Points on a hilly landscape, in no order, each with its height.
A ball rolls from a point to the lowest of its 6 nearest points, and stops where none of them is lower. Distance is the straight distance between rows; heights are no part of it.
J_374 (h 183): [137 132 155  93 147 121 109  83 104 123 129  88 109 153 147 111 140 116
  96 175 110 148 141 132 153 113 132 118 132 125  69  91 145  87 113 126
 133 121 128 129 156]
J_40 (h 93): [156 126 173  77 156 107  97  66 101 133 102  81  98 156 151  91 157  92
  95 182 110 138 160 156 185  92 140 104 135 139  54 113 154  71 122 141
 139 108 118 124 193]
J_699 (h 367): [156 119  58 163  89 171 128 196 169 127 170 184 144  98 104 168 101 138
 153 104 151 127 119  90 117 130 142 154 134 111 199 188 104 181 159 118
 136 140 120 125  78]
J_462 (h 366): [157 118  69 161  98 159 136 174 162 126 158 181 149 105 115 163 113 148
 153  99 153 122 127  92 115 117 140 151 131 107 182 176 112 176 144 118
 132 139 126 119  90]
J_161 (h 425): [131 134 169  93 151 113 119  72 114 135 118  76 111 156 155 111 164 101
 101 175 118 137 147 135 134 119 133 116 130 128  60  68 147  73  95 132
 125 123 138 129 174]
J_30 (h 285): [ 68 128 146 162 129 122 173 106 127 128 108 102 146 123 127 155 143 126
 129  93 162 121 123 126  85 168 102 149 110 144 137  61  82 135  98 134
 107 150 167 151 107]
J_503 (h 532): [108 146 179  95 150 106 143  80 114 139 111  72 106 151 161 106 172  89
 102 168 117 124 138 145 134 132 126 115 128 134  60  46 140  74  78 142
 120 130 160 132 177]
J_973 (h 400): [ 96 133 156 112 140 112 124 112 111 129 127 105 111 140 145 119 121 121
 124 141 124 138 123 135 133 140 120 119 119 149  83  95 123 126 127 130
 137 125 130 137 124]
J_125 (h 274): [111 132 148 112 146 117 116 105 110 126 136 101 104 144 140 113 118 119
 109 161 108 139 123 131 139 132 123 118 130 133  84  98 132 116 128 128
 143 122 127 131 133]
J_839 (h 352): [130 134 139 106 143 124 105 107 113 126 134  96 100 134 126 105 117 127
 102 160  98 133 127 134 145 126 134 120 147 121  92 115 138 114 132 121
 143 122 120 125 137]
J_446 (h 477): [ 59 151 191 139 126 118 182 112  93 132 111  83 144 146 164 113 149 130
 115 120 146 128 146 118 101 153 101 125 104 150 105  24 125 119  96 148
 108 133 160 142 136]
J_478 (h 247): [156 129 159  86 145 125  98  82  98 129 124  93 107 147 143  99 145 115
  89 178 110 141 150 135 164 100 135 114 136 126  69 106 152  80 117 133
 133 113 125 127 164]
J_882 (h 414): [ 65 163 200 122 146 109 183  95  96 141 116  71 123 149 162  92 161  96
 122 151 132 134 125 139 119 146 122 119  93 156  79  23 136 101  76 151
 104 144 181 132 171]
J_851 (h 649): [208 102  65 144 109 150  63 183 171 125 138 196 114 106 115 136  88 140
 135 111 130 128 136 115 142 101 138 126 169  89 173 251 131 159 192 112
 149 112  72 134 108]
J_287 (h 100): [107 134 148 113 140 111 121 114 113 129 129 103 110 136 137 117 112 124
 121 143 115 135 120 136 136 138 126 121 127 140  93 105 125 127 129 126
 135 124 126 133 126]
J_707 (h 189): [124 134 156  98 151 113 119  88 111 127 130  89 109 154 151 116 145 113
 107 180 111 146 140 130 142 119 129 118 130 126  66  77 139  89 104 128
 128 123 134 127 154]
J_571 (h 185): [153 130 175  81 156 104 100  57 106 140 104  76 101 157 155  93 164  88
  97 177 114 144 160 157 174  98 142 103 121 144  52  93 155  67 112 141
 129 109 124 127 192]
J_463 (h 281): [150 126 133  92 143 136  96 103 109 128 124  97  99 134 120  93 122 126
  95 164  97 137 139 138 154 103 137 120 151 121  86 120 151 100 130 117
 144 117 120 122 145]
J_818 (h 172): [205 117  81 133 112 135  79 171 156 122 145 193 116 122 115 130 102 133
 132 119 114 118 127 121 157 105 124 107 164  90 156 225 144 153 183 104
 156 105  75 122 130]
J_888 (h 213): [106 132 134 126 127 115 121 125 115 128 120 116 128 124 112 117 117 131
 128 111 123 131 119 150 128 141 127 124 121 146 129 132 123 129 139 135
 128 124 127 129 122]
J_372 (h 408): [167 118 167  82 157 122  91  73 106 131 107  91  89 147 141  81 149 107
  90 184  97 134 159 149 185  85 143 103 144 126  63 130 162  80 131 141
 136 107 113 123 183]
J_802 (h 407): [ 77 152 193 114 143 114 171  92 105 135 115  86 116 151 158  97 164 103
 117 157 121 131 128 138 124 144 119 120 110 150  70  40 133 103  83 151
 117 133 169 135 167]
J_363 (h 423): [ 58 158 201 127 136 115 184 103  98 136 114  75 136 155 164 101 160 107
 124 141 136 137 136 128 107 151 110 115  94 158  91  19 131 113  86 151
 105 135 169 135 160]
J_455 (h 329): [118 108  76 181  93 164 157 208 174 133 166 182 148  87 106 165 100 145
 169  99 151 116 114  92  92 148 126 155 117 119 209 173 104 183 138 130
 119 148 123 134  59]
J_866 (h 209): [200 113  82 139 109 133  87 174 153 120 141 191 126 114 122 140 104 140
 136 110 130 118 122 118 147 107 127 120 162 100 169 219 140 156 177 114
 145 111  82 134 119]
J_45 (h 81): [167 133  97 111 129 124  85 135 139 135 135 142 111 142 102 126 115 126
 135 137  89 125 115 145 157 118 147 122 159 116 133 169 160 109 151  96
 157 106  99 100 143]
J_274 (h 347): [132 111  73 169 101 161 153 190 168 128 159 177 145  95 110 164 108 145
 158 102 148 119 117  86 103 133 135 154 126 109 189 166 105 182 142 118
 128 145 130 122  77]
J_403 (h 291): [178 113  79 143 102 140 113 170 150 118 142 186 143 116 124 156 115 148
 142 104 142 118 121 116 128  98 138 141 139 118 174 193 130 165 155 127
 135 128 112 125 103]
J_798 (h 387): [138 114  82 163 110 155 157 169 163 122 149 169 153 100 117 161 115 153
 150 100 149 115 124  93 102 126 131 151 126 100 183 160 108 174 131 121
 128 147 132 115  90]
J_661 (h 728): [178 118  53 148  90 175  99 191 171 122 162 200 135  99  99 157 101 140
 137 101 148 125 126 102 128 116 144 152 148 110 194 212 103 179 172 124
 140 127 119 138  86]
J_645 (h 149): [186 115  88 137 106 127  97 170 145 123 141 182 133 121 129 144 114 139
 143 113 130 119 118 123 142 107 126 125 152 112 169 206 138 156 166 120
 137 116  88 128 119]
J_922 (h 161): [ 93 132 118 153 126 120 151 120 121 122 122 118 158 114 117 161 135 131
 134 102 154 131 120 121 101 152 123 145 111 132 165 112  89 136 116 129
 108 143 145 127 114]
J_342 (h 441): [ 59 154 195 136 132 121 186 113  95 132 111  90 141 149 160 104 158 118
 121 131 142 135 141 126 102 153 103 116  99 152  97  29 130 118  94 149
 110 135 163 139 148]
J_96 (h 419): [ 91 158 191 103 150 108 163  86 112 139 119  73 108 152 162 103 171  94
 107 163 120 122 123 145 130 139 124 120 113 145  66  39 134  91  74 150
 117 136 177 131 174]
J_63 (h 79): [118 135 154 102 147 116 119  95 109 127 134  97 106 146 149 116 132 114
 101 172 109 140 132 134 142 125 126 119 132 129  74  89 137 102 111 123
 139 123 127 127 140]
J_380 (h 58): [128 132 122 110 142 119 103 122 127 133 129 111  99 129 107 107 110 127
 121 139  98 125 118 141 138 133 133 124 146 123 119 138 143 121 137 114
 148 120 117 122 135]
J_642 (h 186): [117 135 111 150 120 133 148 132 124 118 127 137 166 108 109 150 136 141
 133 100 147 125 125 122 106 138 124 141 120 115 177 143  99 144 124 131
 114 144 142 120 118]
J_857 (h 257): [ 85 128 111 171 128 134 184 144 137 112 143 147 168 100 124 168 125 141
 154 114 157 126 110 100 104 151 116 140  98 120 194 134  82 169 108 141
  99 158 148 128  91]
J_647 (h 192): [152 129 172  82 151 113 102  68 103 135 112  78 103 153 146  96 159  98
  96 181 114 148 159 147 170  99 141 107 127 137  59  99 158  68 113 139
 129 111 126 123 185]
J_59 (h 697): [197 101  55 139 104 157  75 189 172 122 142 201 120 102 109 147  94 143
 130 105 135 125 127 114 135 103 144 138 167  96 186 245 118 161 184 124
 144 118  90 145  97]
J_186 (h 389): [105 140 174 103 153 114 146  87 121 133 122  85 107 154 162 110 163 106
 109 168 116 128 137 141 125 134 121 117 125 136  63  60 137  87  86 139
 122 131 154 133 162]
J_898 (h 431): [107 131 103 159 126 136 170 142 136 116 140 146 160 100 110 160 129 146
 141 106 145 118 118 104 106 142 124 141 116 110 185 139  93 164 116 134
 110 152 144 118 110]
J_537 (h 519): [ 70 132 162 147 125 121 164 114 114 130 106  98 147 133 145 135 145 129
 124 100 158 126 140 124  88 162 100 137 111 148 117  51 103 126 108 135
 109 139 152 149 113]
J_451 (h 394): [ 89 144 182 110 143 119 160  96 118 132 123  92 110 153 161 102 156 105
 117 157 123 130 129 138 115 141 116 112 116 142  70  57 133 102  91 144
 120 131 159 133 156]
J_624 (h 207): [150 127 184  79 161  92  98  53 105 150  89  61  97 165 158  94 165  75
 105 173 113 131 156 167 186  98 143  96 125 149  37  90 159  60 118 136
 138 110 123 126 202]
J_475 (h 365): [126 131 128 113 138 118 107 128 132 135 124 118 107 127 111 113 115 133
 125 129 104 120 116 151 134 137 129 125 141 130 127 147 137 126 144 121
 138 120 116 121 133]
J_138 (h 246): [ 74 128 127 163 134 124 165 110 132 123 119 115 154 115 122 169 135 126
 142  99 164 123 118 122  91 161 112 150 105 138 151  89  85 136 104 129
 106 153 155 139 104]
J_441 (h 415): [ 76 162 196 111 150 108 171  82  98 141 119  66 114 151 159  95 171  89
 119 160 121 131 119 147 126 140 126 120  98 150  71  25 134  99  72 152
 115 137 179 136 176]
J_129 (h 317): [119 118  87 171 109 155 174 179 159 128 152 163 152  90 120 152 110 146
 156 102 150 110 117  90 100 138 127 147 118 102 195 157 102 179 127 132
 120 151 137 120  81]
J_488 (h 80): [ 98 111  83 185  92 173 176 214 162 130 157 190 155  86 108 163  95 155
 168  81 158 124 109  95  75 155 120 158 102 138 220 167 107 185 126 133
 108 157 135 153  49]
J_311 (h 478): [198 110  71 136  98 147  87 179 157 116 143 199 128 107 115 144 102 146
 132 107 139 116 125 114 141 104 133 134 156 106 178 219 121 168 176 124
 140 117  91 145 105]
J_323 (h 181): [164 116  98 133 118 117 111 152 140 128 130 170 139 129 126 146 120 145
 151 110 128 114 115 131 135 109 131 130 142 120 161 185 146 144 148 125
 131 121  99 119 124]
J_387 (h 446): [147 120  88 150 110 146 142 154 148 121 138 170 159 111 115 149 125 154
 149  98 143 118 124 107 108 116 135 148 130 106 170 167 117 166 134 121
 126 141 131 113 106]
J_616 (h 357): [ 99 136 171 107 152 117 141  94 116 132 122  97 112 155 163 110 153 108
 116 169 118 133 129 136 124 138 117 115 124 134  61  65 137  94  95 137
 124 127 148 132 149]
J_530 (h 137): [175 125  98 130 122 118  94 149 143 129 141 166 124 136 116 131 118 133
 144 127 109 119 113 139 154 119 131 119 156 116 152 188 154 130 160 106
 149 105  87 105 140]
J_211 (h 154): [201 123  84 128 115 140  81 160 151 118 143 191 118 127 110 128 106 135
 132 129 110 122 123 127 158 111 127 106 167  94 145 226 150 138 186  97
 160  98  79 114 138]
J_926 (h 170): [ 92 118 106 183 110 152 193 174 140 119 152 165 165  85 121 155 105 150
 153 104 153 118 110  87 101 145 121 142 100 123 204 150  98 184 114 145
 103 157 146 138  72]
J_756 (h 63): [142 134 174  84 154 104 111  65 112 144 105  64 110 156 156 102 169  91
 105 170 117 137 160 148 150 113 135 109 124 136  51  69 153  60  96 136
 127 113 138 131 188]
J_317 (h 307): [ 99 111  96 181  95 171 181 206 161 127 153 178 152  83 111 158  95 155
 167  87 151 119 108  88  87 148 124 157 104 128 212 167 103 188 129 139
 108 156 137 148  55]
J_692 (h 156): [170 130  94 119 123 125  85 140 142 130 138 161 115 143 104 128 117 128
 143 135 101 122 112 141 156 119 140 119 157 112 143 183 159 120 162  92
 151 105  94 106 142]
J_665 (h 517): [187 114  72 140  92 152  96 177 155 118 149 198 133 107 115 150 104 144
 135 100 140 119 120 113 136 100 139 144 149 112 179 207 121 167 169 127
 131 119 103 136 100]
J_489 (h 157): [111 133 128 128 125 121 134 123 114 122 115 124 148 119 110 131 121 136
 130  99 135 130 125 146 119 141 130 132 115 147 145 130 114 135 135 134
 118 135 135 130 126]
J_241 (h 159): [166 127 107  99 134 140  80 124 134 139 130 125  98 135 101 111 117 124
 122 147  89 130 121 143 155 113 148 127 155 120 111 150 167 104 145  97
 153 109 108 110 138]
J_352 (h 429): [100 126 102 169 125 139 181 153 137 115 149 153 160  96 118 157 122 143
 145 108 148 120 115  95 108 143 120 144 115 112 192 144  92 170 111 134
 109 155 145 121  92]
J_14 (h 576): [ 76 135 176 130 131 121 163 115 109 134 108  99 134 147 151 110 141 128
 126 121 136 130 144 130 101 155 105 117 107 155  88  52 122 125 106 141
 122 128 149 138 127]
J_547 (h 258): [169 114  91 135 111 132 112 158 143 119 133 178 147 124 127 145 119 147
 150 103 134 119 120 126 130 110 133 137 138 119 167 185 137 154 146 127
 131 127  98 119 114]
J_485 (h 437): [136 136 185  85 155 106 121  65 113 149  98  55 106 152 156  99 178  83
 102 163 121 127 155 148 141 118 131 106 123 139  51  55 155  56  86 138
 128 118 146 129 189]
J_731 (h 484): [123 121  92 162 116 149 166 159 153 119 142 161 153  98 115 158 125 150
 147 104 148 114 121  95 103 135 129 145 127 103 187 156 103 171 123 127
 123 148 141 118  93]
J_695 (h 184): [165 122 117  96 137 142  78 114 127 134 119 112  96 136 103 101 120 129
 113 151  91 128 129 144 155 107 150 128 153 119  97 138 164  99 140  99
 151 114 116 114 139]
J_305 (h 187): [157 127 179  78 163  96  93  61 105 139  97  76  88 158 149  94 161  81
  90 185 105 133 156 163 198  89 143  96 135 140  45 114 160  67 128 139
 138 105 115 123 203]
J_811 (h 286): [113 133 165 101 150 114 128  91 117 129 127  92 109 158 157 114 155 109
 106 174 115 134 135 135 131 128 124 116 127 134  62  71 137  92  97 133
 128 130 141 129 156]
J_865 (h 102): [ 86 121 107 184 117 147 197 163 136 116 155 160 163  86 124 158 109 147
 161 108 157 122 113  88 102 145 119 142  98 125 199 142  90 181 111 145
 100 158 147 135  76]
J_217 (h 424): [ 69 151 193 124 134 122 178 106  99 131 116  89 131 153 161  97 154 113
 122 139 134 134 134 133 112 148 108 116 101 152  85  40 130 114  91 151
 113 130 161 138 149]
J_338 (h 167): [117 134 131 130 126 118 126 127 119 126 117 129 138 124 109 125 119 136
 132 101 123 123 121 147 121 139 131 131 122 142 148 145 121 135 141 136
 122 131 127 131 128]
J_998 (h 202): [134 128 113 127 125 122 125 135 129 124 118 144 149 120 110 130 125 147
 141 100 127 118 118 144 116 131 132 133 128 130 161 164 129 139 135 136
 122 133 124 118 127]
J_760 (h 171): [184 133  90 121 117 129  82 146 143 127 144 169 118 138 108 133 115 128
 132 132  97 124 114 135 159 113 129 115 161 104 146 196 156 129 164  91
 156  97  92 108 147]
J_648 (h 430): [201 111  73 139 104 142  81 179 161 123 144 196 122 102 118 144  98 144
 133 108 135 117 126 116 141 103 131 132 164 101 173 228 122 165 178 121
 144 117  85 140 107]
J_887 (h 236): [160 123 134  91 141 138  84 105 115 136 120 103  94 134 115  94 123 131
 100 162  92 134 145 139 154 101 141 121 149 117  85 130 159  98 137 111
 146 113 118 121 138]
J_319 (h 193): [108 133 154 113 150 112 126 101 111 125 134  97 106 151 150 116 136 119
 111 163 116 141 122 129 137 131 121 116 125 133  72  87 130 108 116 129
 134 127 131 135 135]
J_941 (h 212): [ 82 126 122 161 133 121 163 120 131 120 127 121 159 113 120 169 131 128
 142 103 159 127 118 121  97 155 118 146 106 134 172 112  83 148 106 127
 105 156 152 132 106]
J_184 (h 71): [143 121 113 126 127 122 117 147 139 129 120 154 135 130 120 132 123 142
 147 112 119 117 116 148 128 121 131 132 136 126 154 177 144 134 140 129
 131 122 107 117 131]
J_459 (h 163): [119 132 117 139 124 123 136 128 123 122 116 133 156 117 106 136 127 142
 136  99 135 127 125 135 112 143 133 138 121 134 164 145 112 134 133 133
 118 133 135 125 123]
J_596 (h 241): [140 123 113 117 139 119  98 131 140 135 127 131 104 136 107 116 118 129
 140 131  98 123 115 150 137 130 135 128 148 120 134 159 149 118 145 111
 144 118 107 114 142]
J_255 (h 346): [128 113  65 182  92 170 148 212 178 133 174 183 147  87 108 176  98 138
 168 102 151 123 114  90  96 147 129 158 127 122 211 181 101 181 148 120
 126 141 121 135  62]
J_210 (h 256): [150 130 173  84 153 110 108  69 105 134 106  81 110 154 150 103 167  92
  99 173 120 145 158 150 162 107 140 108 126 139  57  86 157  68 105 136
 128 115 130 124 186]
J_872 (h 382): [165 114  83 147 104 145 125 165 152 120 140 181 153 115 121 158 122 153
 151 100 149 122 121 112 119 109 138 147 132 117 170 178 128 163 142 122
 131 131 122 119 105]
J_487 (h 270): [135 124 103 149 119 138 147 142 132 116 127 150 159 111 109 148 132 155
 140  97 144 119 124 117 106 126 129 140 122 111 176 156 115 151 130 133
 118 140 137 117 118]
J_913 (h 221): [149 133 153  92 146 130 103  89 103 123 126  96 101 143 134 104 136 121
  90 175 103 142 149 130 160 103 132 116 136 122  77 107 150  91 123 124
 140 112 126 124 152]
J_622 (h 130): [189 121  89 129 114 131  91 165 145 120 147 184 125 128 120 131 111 135
 140 122 116 118 122 123 153 111 126 110 163 104 159 211 146 139 174 108
 152 103  83 120 136]
J_172 (h 164): [158 129 178  78 155 104  98  58 106 139 102  73  99 163 154  89 161  86
 102 177 106 135 157 154 187  92 143 100 131 142  49 103 165  65 119 141
 137 110 115 124 202]
J_590 (h 162): [115 135 114 140 121 128 141 127 123 116 120 132 158 114 107 141 129 144
 131  94 141 125 125 133 108 138 129 137 117 127 168 144 108 139 128 130
 113 140 139 121 121]
J_490 (h 101): [177 123  94 131 115 119  95 156 141 127 144 178 127 129 126 138 115 133
 145 118 114 114 114 130 149 112 128 119 154 111 157 196 150 144 162 112
 143 113  85 114 127]
J_507 (h 244): [102 115  97 181 105 157 186 187 157 125 154 170 155  86 119 154  99 150
 158  98 151 112 113  88  97 144 121 148 110 119 207 155  97 185 123 138
 116 154 139 136  70]
J_599 (h 103): [ 80 128 131 154 126 118 152 114 121 124 112 104 150 126 125 156 131 125
 136  95 158 128 125 126  92 158 115 146 109 142 142  85  89 132 108 122
 109 150 153 141 107]
J_753 (h 216): [127 136 142 103 144 118 113 104 109 124 136  98  98 141 132 112 124 119
  99 166 106 142 125 126 148 122 126 117 135 126  83  98 130 111 127 121
 141 120 128 127 139]
J_424 (h 61): [204 107  75 137 113 139  76 179 163 119 147 193 115 111 119 133  93 141
 135 112 126 121 128 116 147 105 128 114 168  95 163 230 133 155 189 111
 153 110  76 131 119]
J_595 (h 600): [ 69 138 168 148 126 119 169 114 109 131 109  92 145 136 145 130 142 136
 117 103 152 127 140 120  88 156  97 134 110 147 108  41 105 128 104 141
 107 136 155 150 118]
J_222 (h 433): [ 40 165 209 131 146 105 189 100  92 141 110  62 144 153 170 104 157 103
 127 139 145 143 134 132 100 155 116 119  82 154  96   4 135 104  73 148
  97 149 177 139 168]
J_569 (h 160): [156 123 103 121 126 121  94 141 144 133 136 145 114 138 111 130 117 128
 144 128 101 122 112 148 146 124 138 119 154 116 143 172 159 118 152 101
 146 108  96 106 140]
J_276 (h 57): [ 87 131 141 145 129 119 144 113 118 129 109 109 147 123 123 146 128 126
 134  95 153 133 130 129  96 152 117 140 109 149 128  86 100 125 115 127
 115 145 144 138 108]
J_506 (h 640): [213 104  61 141 112 144  63 181 171 121 138 197 107 111 110 132  88 140
 136 114 123 133 134 116 150  96 135 120 169  85 165 249 145 150 196  98
 164 110  67 126 114]
J_790 (h 139): [ 92 130 129 147 126 118 144 116 119 125 115 110 157 122 122 154 129 130
 134  96 156 136 126 129 101 154 123 139 106 146 146 102  97 132 122 124
 108 141 143 130 117]
J_867 (h 208): [116 131 132 122 130 117 123 126 122 126 116 128 124 121 111 117 118 133
 132 113 116 122 120 145 129 139 128 130 126 141 140 146 126 131 142 141
 129 124 122 131 125]
J_182 (h 586): [ 77 134 163 142 124 122 155 117 112 132 106 102 138 136 141 126 135 132
 126 101 149 133 139 124  94 156 107 127 108 150 107  59 107 125 110 132
 113 135 148 141 116]
J_954 (h 169): [108 131 138 129 129 113 128 119 110 128 118 112 137 126 119 124 116 132
 129 103 137 138 124 143 122 147 128 133 115 152 134 119 115 133 136 134
 123 133 129 136 123]
J_737 (h 514): [181 119  59 148  87 168 110 183 166 120 154 195 141 102 109 165 105 144
 140 101 151 125 123 101 131 112 145 151 137 110 181 198 111 174 167 120
 134 129 118 134  93]
J_524 (h 390): [167 115  64 156  91 162 123 183 159 122 160 186 147 105 112 164 107 142
 147 101 152 128 123  97 123 114 145 152 136 113 185 184 110 175 154 115
 136 133 124 123  85]
J_201 (h 469): [ 46 156 196 142 137 106 190 112  91 135 110  74 149 158 166 120 153 121
 115 124 148 137 139 122  90 155 103 129  88 155 110  10 121 112  80 146
 104 143 170 144 151]
J_151 (h 266): [102 135 157 107 144 112 132 107 115 128 131 101 111 150 156 115 134 119
 119 159 115 140 123 132 133 137 120 117 122 136  75  81 135 111 111 132
 130 126 134 132 133]
J_203 (h 260): [146 128 166  87 148 118 108  73 105 131 119  83 108 155 150 106 155 102
  98 182 112 145 152 139 157 105 132 109 130 137  62  90 152  75 108 131
 130 116 129 126 176]
J_934 (h 487): [120 134 139 112 144 113 112 116 115 126 130 103 104 130 124 112 113 124
 115 144 107 130 118 139 140 133 127 121 134 130 101 115 129 121 139 123
 141 119 122 132 125]
J_423 (h 356): [ 82 128 152 140 128 119 146 113 114 132 105 104 143 131 131 135 131 131
 132  99 151 132 138 127  96 155 113 136 106 152 111  68 105 125 113 130
 116 136 147 140 111]
J_805 (h 151): [104 133 129 138 126 116 138 118 116 120 120 118 151 121 115 142 126 132
 127  96 143 139 127 137 107 146 126 142 112 147 151 119 103 137 127 131
 112 138 137 133 119]
J_791 (h 199): [184 135  91 111 120 136  73 132 136 136 137 156 112 144  97 124 112 125
 129 144  87 127 114 148 166 117 147 120 163 114 133 180 167 110 157  91
 154  99 100 109 150]
J_88 (h 391): [ 89 131 153 134 126 124 140 118 111 130 111 104 142 134 137 128 128 125
 130 107 149 143 131 132 105 154 116 130 108 154 104  79 114 123 119 134
 118 132 141 141 113]
J_843 (h 224): [ 92 133 114 161 131 128 167 124 132 117 131 136 165 111 119 167 132 135
 142 108 155 126 115 114 106 148 120 145 109 123 182 124  85 150 111 130
 104 151 148 126 110]
J_528 (h 280): [169 116 136  86 143 144  74  98 114 133 115 106  91 136 118  96 130 130
  99 168  93 132 145 142 165  92 144 122 147 120  79 135 166  90 133 117
 148 108 120 119 140]
J_720 (h 672): [198 108  65 140  98 154  81 186 168 119 149 199 121 103 108 151  97 142
 133 104 139 122 125 113 136 102 139 145 157 103 184 227 115 168 176 124
 142 119  93 145  99]
J_944 (h 321): [121 130 129 119 135 113 116 131 128 130 120 126 117 123 107 112 114 132
 132 117 114 124 120 150 131 135 130 124 136 135 134 151 130 132 141 127
 133 123 115 124 133]
J_684 (h 277): [ 80 126 114 175 128 129 184 130 136 118 139 140 164 102 123 172 130 133
 151 113 157 127 105 110 102 155 118 140 101 125 184 126  83 162 103 135
  97 156 153 128  96]
J_708 (h 348): [106 109  79 188  92 177 167 216 174 135 165 190 153  83 102 168  90 150
 172  87 154 119 107  95  84 149 124 162 110 138 219 177 106 184 138 133
 111 152 127 143  50]
J_307 (h 311): [161 122 147  86 145 138  94  92 105 128 117  96  95 140 128  90 138 126
  86 173  96 142 156 137 159  93 139 115 144 124  73 124 159  84 125 124
 140 112 125 124 154]
J_831 (h 178): [156 121 106 128 124 117 107 149 138 130 131 165 132 133 121 134 120 143
 148 116 113 117 114 141 137 117 134 125 143 120 159 183 150 138 154 122
 136 119  96 114 132]
J_436 (h 549): [ 70 141 180 136 124 126 170 117 104 128 109  93 137 142 151 110 144 128
 123 116 146 133 142 122  93 156 100 124 107 150  97  43 120 123 102 145
 118 132 155 145 130]
J_52 (h 368): [143 125 100 144 118 141 138 147 142 120 124 165 155 112 110 147 131 158
 143  97 141 117 127 121 111 120 134 141 127 114 172 166 121 155 131 128
 123 134 128 113 112]
J_777 (h 362): [ 88 134 170 116 142 119 148 105 116 131 121  99 115 152 158 109 141 119
 121 153 123 135 128 135 120 142 113 114 114 143  66  68 131 109 104 141
 131 126 148 134 133]
J_968 (h 197): [172 119 118  89 135 141  68 113 127 142 115 114  94 135 109 102 116 128
 112 157  89 131 134 141 166  95 154 128 150 121  90 143 170  95 138 103
 151 102 116 121 138]
J_983 (h 444): [127 125  96 155 118 142 155 147 142 116 135 155 159 103 111 150 132 151
 139 101 146 118 124 104 105 122 128 140 124 103 180 152 110 161 127 127
 117 146 139 116 107]
J_224 (h 445): [ 98 133 150 124 133 112 127 114 110 133 120 102 120 134 135 118 116 126
 127 130 126 138 119 140 131 145 122 123 115 157 101 103 120 127 127 132
 131 122 131 134 118]
J_239 (h 222): [136 125 106 134 121 132 135 139 133 118 118 149 154 113 112 137 131 151
 139  95 135 115 123 133 112 131 128 138 128 122 166 161 122 144 133 136
 119 135 132 117 121]
J_18 (h 381): [ 90 134 168 119 138 115 142 109 115 130 120 106 116 151 154 113 133 124
 123 148 127 136 127 136 125 140 116 112 117 148  70  78 128 114 113 137
 129 126 144 132 126]
J_951 (h 422): [ 73 144 185 121 138 116 165 106 110 132 119 101 123 153 156 103 148 119
 122 140 132 132 134 132 109 148 111 111 114 149  72  58 128 116  97 146
 123 132 158 136 142]
J_499 (h 554): [ 85 131 165 124 134 120 146 112 112 133 118 105 124 146 148 114 128 127
 129 128 139 139 131 133 117 150 113 120 108 152  83  77 122 124 118 137
 125 129 137 140 117]
J_657 (h 340): [102 132 144 122 132 110 126 121 108 126 120 112 121 131 124 113 113 128
 124 123 120 134 117 146 133 146 126 121 119 149 111 114 122 129 135 131
 129 126 128 136 122]
J_993 (h 242): [150 120 108 130 121 127 121 148 142 126 122 159 144 121 114 137 129 151
 152 102 133 115 120 140 122 119 135 132 133 124 163 172 140 139 138 130
 127 129 116 116 121]
J_697 (h 355): [149 115  63 167  93 167 138 192 173 129 169 185 144  97 108 173 102 141
 160 105 152 125 120  90 116 132 138 155 133 110 195 178 104 180 155 114
 132 139 123 123  71]
J_344 (h 210): [153 128 126  97 139 135  89 113 122 134 128 107  93 131 104 104 115 130
 108 149  93 129 132 142 149 116 146 125 153 114  96 131 158 104 139 106
 150 117 121 117 141]
J_677 (h 165): [136 133 150  96 146 123 109  92 105 126 132  92 103 143 143 111 131 117
  94 176 108 146 139 128 147 114 129 115 135 123  76  94 139  91 118 124
 136 118 125 126 148]
J_931 (h 158): [ 98 135 137 134 125 118 133 121 108 129 117 112 147 126 122 141 121 126
 135  99 146 138 129 140 112 150 127 136 107 152 133 105 111 128 131 128
 116 132 135 136 114]
J_521 (h 268): [125 124 127 123 133 118 116 136 127 130 114 131 126 125 113 119 125 135
 137 118 112 120 121 151 128 133 130 128 135 132 143 161 135 130 144 130
 131 124 118 120 128]
J_718 (h 363): [149 121  98 140 115 132 129 149 140 122 125 166 154 117 118 143 130 154
 147  96 138 115 125 126 119 112 134 139 130 118 169 173 135 147 132 128
 126 133 120 115 115]
J_306 (h 155): [106 134 117 144 122 122 141 123 115 122 120 122 157 114 111 147 125 139
 132  96 148 129 126 130 113 142 129 141 112 132 164 127  99 138 124 127
 108 141 139 127 121]
J_368 (h 215): [151 123 104 129 129 116 100 142 145 132 128 150 123 138 118 132 123 136
 150 121 107 117 114 143 138 125 134 124 148 122 148 172 152 128 151 112
 140 119  97 108 136]
J_743 (h 240): [145 134 184  81 159  98 104  62 108 146  95  63 101 159 151  93 174  81
 106 166 114 130 161 155 169 107 140 100 120 144  43  77 162  58 104 140
 134 112 134 129 197]
J_268 (h 112): [114 135 138 114 135 115 115 123 117 127 124 111 110 126 120 110 111 126
 122 129 109 132 113 146 137 140 126 122 129 142 114 126 126 129 136 129
 137 123 118 133 129]
J_512 (h 506): [119 140 173  98 148 110 135  78 116 135 118  80 106 155 157 110 167  98
 103 173 117 131 141 140 130 128 129 120 128 133  61  61 142  78  81 139
 122 125 151 130 174]
J_158 (h 418): [166 119 161  81 151 127  90  79 101 133 112  97  94 145 140  85 144 115
  90 179 101 137 160 146 180  85 141 107 144 128  68 128 159  84 126 136
 139 113 119 123 169]
J_914 (h 250): [ 94 117 101 180 104 162 187 195 149 123 157 176 160  78 116 156  99 157
 160  96 153 112 113  89  93 146 119 146 102 125 209 154 102 190 120 139
 105 160 143 143  57]

Call two points neighbours if one is among the 6 nearest of the other. Go from one point of each pair to the other, from neighbour to neighbour, staying as low as possible. Name the highest point that can't be avoided.
J_756, J_865 -> J_125
J_865, J_276 -> J_857
J_756, J_40 -> J_571
J_45, J_184 -> J_831
J_276, J_184 -> J_998
J_63, J_756 -> J_478
J_865, J_488 -> J_507
J_287, J_380 -> J_268
J_45, J_490 -> J_692
J_490, J_424 -> J_211

Where does a ball stop that starts at each point below?
J_882 -> J_63
J_436 -> J_63
J_441 -> J_63
J_718 -> J_276
J_52 -> J_276
J_387 -> J_276
J_14 -> J_63
J_642 -> J_276
